Points on a hilly landscape, in no order, each with its height.
From any point a ball rolls to the lowest of the 5 points nearest to it. It stops when none of these is lower. Distance is the straight distance between rows; heights are no part of it.
tofuf: [111 141 140 140  84 128 153 130 122  73 201 133  81 176  83 150  96 152
 159 147 140]  (h 2.9)
Vami: [111  92 142 102 158 164  96 145 127  88 147  99 150 143 158 119 148 106
 145 106 113]  (h 13.0)
Donip: [ 99  98  67 117 194 161  98 108 152 127 102 145 127 160 106 203 124 126
 133  55 104]  (h 79.7)
pib: [119 141 169 113 155 152 108 139 129 133 152 115 178 122 168 100 171 111
 135 141 119]  (h 39.7)
nefas: [127 151 117 150  81 129 118 108 121 113 180 109  72 142 110 170  93 133
 124 150 151]  (h 31.5)
nugog: [ 86 133 120 168  80 113 130  99 132 142 135 136  76 116  79 145 121 137
 143 113 145]  (h 43.1)
tudek: [123 154 153 131  63 109 134 157  97  76 130 167 114 132  83  80 109 148
 112 147  94]  (h 29.6)
kezom: [143 167 137 141  88 148 157 143  90 112 159 154 138 151 126 143 109 141
 105 142  99]  (h 8.0)
Sige: [161 141  80 173 150  95 169 111 139 169  52 139 157 111 100 114 141 118
  82 160  98]  (h 39.1)
zum: [119 137 116 108 145 131 138 118 127 121 126 116 136 122 102 169 150 140
 146 111  86]  (h 9.1)
Fedav: [105  90  94 102 165 128  85 109 169 137  89 138 111 130 139 170  92 134
 160  69 119]  (h 71.7)
feniz: [111 140 132 127  93 148 180 144 105  68 159 135 109 133  68 162 141 143
 127 143  81]  (h 38.3)
fidu: [107 144 150 117  77 109 126 167 114  50 159 163  91 141  59  86  94 160
 132 132 124]  (h 36.8)
Lopip: [191 127 132 125 185 140 129 103 159 188 103 129 133 101 169 165 165  88
 101 158 143]  (h 70.2)
zop: [144  92 163  98 185 133  77 112 182 144  98 109 123 102 162  87 110 125
 156 127 134]  (h 26.3)
fupov: [109 165 135 151 102 108 179 128  68 151  99 171 152 129  81  88 131 141
  95 144  94]  (h 19.2)
Dunav: [166 157  99 141 121  91 189 127  69 131  90 150 168 140 159  41 102 111
  85 126  73]  (h 10.2)
kenop: [105  95 128 108 168 114 129 130 129  83 114 125 147 129 107 116 130 124
 149  96  75]  (h 23.1)
boke: [117 160  96 139 109 113 108  72 139 152 129 112  71 108 104 154 140 139
 147  97 144]  (h 62.5)
fedo: [127 118 137 129 107 101 119 132 132 115 113 116  99 120 129  80 133 160
 138 132 127]  (h 22.1)
vupuz: [122 126 111 127 126 102 110 104 146 132  94 125  75 116 100 111 109 151
 160 118 131]  (h 40.3)
Gede: [135 122 151 124  97 134 102 168 125  99 152 125 124 132 150  84 124 155
 122 126 159]  (h 28.2)
rer: [133 131 115 131 103  82 133  95 124 179  85 146 121 131 175  50  86 126
 130 155 148]  (h 45.3)
lan: [109 108 109 127 208 189  76 102 154 147 129 106 155 132 128 187 125  94
 137  97 151]  (h 64.3)
zegov: [122  88 111 125 184 104 122 106 165 153  98 134 124 102 123 123 126 137
 152  87 113]  (h 45.6)
Kegig: [153 148  82 143 145 113 167 114 129 188  71 149 163 106 155 149 134 105
  69 141 162]  (h 64.2)
Dab: [142 139  95 178 144 131 112 147 127 128 112 123 137 107 103 233 152  93
  98 105 159]  (h 69.1)
mim: [115 133 105 130 144 150 117  95 143 126 166  96 122 106 132 202 133 118
 145 120 133]  (h 51.9)
bofam: [116 162 127 156  73 140 167 134  95 136 148 132 117 152  87 154 136 172
 124 127 110]  (h 30.5)
bido: [ 96 159  98 154 122  99 143 117 146 142  84 122 111 108  79 134 143 144
 113 116 136]  (h 37.2)
salut: [132 163 143 134 127 140 161 132 102 124 136 128 140 124 131 149 168 119
 111 128 110]  (h 23.8)
gez: [102 139 123 147  83 110 126 111  98 144 134 127 111 126 137 101 103 131
 112 121 137]  (h 30.2)
Davoz: [129 145 135 119 114 145 101  79 143 148 146 112 100 133 175 117 128 122
 139 130 175]  (h 45.9)
Fel: [124 158  97 138 120 146 110  78 118 141 152 119  66 137 130 198 102 104
 122 133 157]  (h 48.0)
zas: [137 178 103 173 121  95 173 140 119 159 104 139 135 122 104 163 156 130
  95 148 119]  (h 6.2)
nomin: [148 146  86 137 146 137  72 108 138 117 134 120 114 122  94 252 150  85
 120  99 171]  (h 82.8)
Bomed: [105  91 136 104 130 196 122 151 113  54 195 140 140 181  98 164 120 124
 167 115 113]  (h 77.7)
fov: [142 166 122 130 109  79 126  86 157 180  92 133  95  93 165 135 108 141
 102 149 146]  (h 74.0)
Bulu: [146 127 142 107 189 163 103  90 159 178 139 112 121  93 161 185 138  96
 128 126 138]  (h 49.1)
fogol: [121 112 183 101 171 164  80 108 164 147 135  91 148 133 156 109 131 108
 133 137 130]  (h 32.7)
fovog: [147  96 133 131 102 103 128 143 114 153 100 148 147 144 203  56 104 112
  81 158 165]  (h 41.5)
mibis: [163 113 123 115 101  89 120 140 142 154  93 122 111 112 148  61 131 163
 119 133 125]  (h 23.4)
gavim: [153 136 132 136 127 140 172 136  85 154 124 135 189 151 199  77 141 111
  96 141 116]  (h 35.2)
kor: [182 137 122 114 167 127 185 137 122 163 106 115 172 105 150  91 170  90
 114 146 106]  (h 38.4)
ral: [ 83 169 148 149  74 135 143 118 137 111 164 152 103 136  55 127 113 166
 150 137 113]  (h 29.5)
vozal: [ 90 114 105 148 131 153 117 116 125  94 130 137 121 139  66 185 139 146
 147 115 124]  (h 34.9)
dud: [139 117 109 144 166 117 100 114 134 138  97 117 137 114 124 213 168 127
 119 123 152]  (h 74.8)
Mafaz: [136 147 137 118 120 137 136  84 160 197 144 137 113 122 209 141 111  96
  89 145 161]  (h 11.0)
vugat: [ 99 105 143 112 131 140 119 140 125  88 128 136 125 148  90 134 133 162
 161  95 101]  (h 21.4)
boru: [158 123 130 135 104 106 166 157  55 113 118 137 174 139 152  36 160 110
 117 160 105]  (h 21.3)
Muz: [113 149 144 143  51 155 153 142  99 102 182 142  93 185 106 129  99 129
 126 139 159]  (h 35.7)
Kasi: [146 112 138 134  71  76 123 183 115 142  56 139 143 152 147  40 106 109
 105 166 139]  (h 45.8)
Rikel: [119 128 105 133 116 151  64  74 114 109 160  94  67 149 119 186 103 123
 152 119 159]  (h 47.1)
kugid: [ 98 117 110 127 152 102 136 102 141 116 105 132 124 113  84 144 127 146
 145 106  96]  (h 21.7)
somav: [190 115 130  95 151 118 156  96 163 184  65 170  97 105 200 108  98 129
 109 167 152]  (h 11.2)
kemun: [117 142 125 149 142 172 139 128 119  90 168 141 118 157  88 226 135 120
 120 137 131]  (h 53.9)
lotuk: [109 103 146 123  73 112  86 183 142  72 154 112 110 142  79 125 104 142
 160 119 142]  (h 42.0)
Mep: [ 65  98 135 102 130 168  88 152 127  63 188 137 132 164 129 155 102 139
 160  92 129]  (h 51.2)
mivus: [121 103 142  91 123 134  83 197 129  68 113 110 181 145 118  72 116 124
 156 121 111]  (h 41.9)
pubuk: [155 154 108 150 123 105 172 121 102 186  87 141 123 115 153  94 138 120
  89 149 120]  (h 30.3)
Rofe: [115 117 148 118 116 137 154 156  97  88 150 133 150 142 121  95 135 163
 124 115  82]  (h 37.3)
Sudon: [172 135 166 118 176 138 124  93 164 187 132 141 131  77 193 102 138  83
 125 176 132]  (h 50.3)
sumaf: [118 178  90 164 103 148 140 133 120 109 155 132  76 129  62 205 127 132
 147 145 137]  (h 49.6)
bitiv: [111 152 117 162 111 111 142 138 131 108 106 139 127 103  44 183 146 132
 121 111 156]  (h 51.0)
Sinam: [149 117 149 117 119 102 124 133 120 164 104 128 114  98 179  90 113 134
 106 131 151]  (h 32.6)
sedag: [110 114 137 122 117 159  98 117 145 110 178 107 113 147 151 122 121 123
 158 138 159]  (h 37.5)
Zevi: [157  86 119 113 212 113 151 137 167 172  97 109 155  90 153 113 154 106
 150 141 103]  (h 2.2)
mem: [ 96 130 121 136 125 132 107  85 133 149 153 115  91 108 125 154 111 135
 153 106 141]  (h 57.6)
Ror: [137 135 175 119 116 139 138 153 100 137 156 129 145 134 189  79 107 126
 113 147 154]  (h 35.1)
nam: [ 87 112 137 102 102 145 156 150 104  72 127 149 124 153  70 123 126 154
 115 125  65]  (h 37.0)
Ramok: [ 93 118 134 108 156 171 142 151 138  70 174 134 143 156 103 181 135 134
 150 125 107]  (h 68.7)
bagog: [118 139 137 123 139 144 134  83 143 123 188 117 108 124 151 165 126 116
 150 110 176]  (h 47.0)
kag: [123 116 155 135  90 116  98 191 113  69 115 119 130 137 103  78 136 171
 144 102 111]  (h 34.7)
Lov: [178 126 116  91 158  86 150 124 150 171  85 123 130 100 171  67 119 127
 116 169 142]  (h 44.0)
sene: [157  84 170  87 161 128 128 161 119 125 113 112 190 111 171  44 156 111
 125 151 101]  (h 11.3)
pokob: [166  62 129  89 173  96 113 166 148 134 104 103 149 101 148  38 141 104
 157 126 104]  (h 24.8)
luv: [117 130  96 138 174 137 106 139 156 123 114 151 130 125  84 244 149 139
 132 101 133]  (h 83.8)
Guv: [152 168 141 144 104  95 154 138  89 137 126 154 161 147 137  61 127 132
 109 138  97]  (h 15.3)
sepug: [123  87 120  84 186 101 125 142 152 126 103 109 153 115 129 108 124 158
 156 108 119]  (h 29.4)
Giru: [141 111  87 122 176 104 132 117 166 150  78 114 157  99  87 170 168 124
 130 115 102]  (h 57.4)
kup: [109 104 148  95 175 141  99 130 135 121 140 106 145 130 121 142 139 132
 166 104 101]  (h 20.1)
sar: [119  99 131 124  92 157  87 132  99  63 214 112  91 161 142 137  99 118
 159 129 175]  (h 7.4)
Ripu: [158 141 169 138 109 179 139 135 105 115 167 126 174 134 153 109 147 123
 115 144 104]  (h 54.5)
tos: [146  89 152 121 140 100  99 175 161 124  95 111 128 109 157  72 143 125
 141 128 130]  (h 16.5)
sanim: [121  93 168 108 149 155  54 132 155 109 141  95 136 134 142 102 117 119
 165 104 172]  (h 31.1)
monaf: [115 143 147 148  54 126 129 163  92 107 174 148 119 160 107 112  88 165
 116 143 162]  (h 30.8)
kere: [104 156 121 136 121 154 142 117 110 118 170 107 129 130 144 151 144 135
 111 155 146]  (h 36.9)
lurad: [107 188 163 167  76 118 183 127  88 103 142 162 116 134  51 114 128 149
 105 126  86]  (h 24.4)
Lus: [135 125 123 112 151 143 122 118 144 159 133  97 151  99 163 130 158 131
 141 116 106]  (h 31.2)
lis: [184 104 168 103 115 104  85 188 132 145 112 109 166 105 184  47 129 113
 117 165 168]  (h 10.1)
daza: [152 132 113 158 125 127 168 126 116 178 127 141 171 124 171 161 150 102
  76 161 125]  (h 47.5)
vele: [135 150 128 161  88 120 166 142 103 155 155 158 111 152 147 126 103 136
 111 135 142]  (h 30.9)
toku: [160 118 100 117 178  98 173 125 160 175  71 117 158  89 136 124 173 103
 120 139  94]  (h 35.3)
vugo: [ 77  99 118 109 145 165  95 115 164 101 138 115 115 162 127 161  96 133
 156  72 159]  (h 68.6)
Futok: [131 137 121 157 104  96 166 120 120 169 104 143 138 140 147 109 118 119
 115 118 150]  (h 42.3)

Call two points neighbours if one is among the 5 nearest of the other. Go from one point of each pair to the other, from neighbour to neighbour, staying as low as possible. Name the highest point that can't be avoided.
tofuf / Dunav => ral
Vami / kezom => salut
somav / zum => Sinam
Dunav / lis => boru
zum / Vami => kup
tos / Zevi => pokob
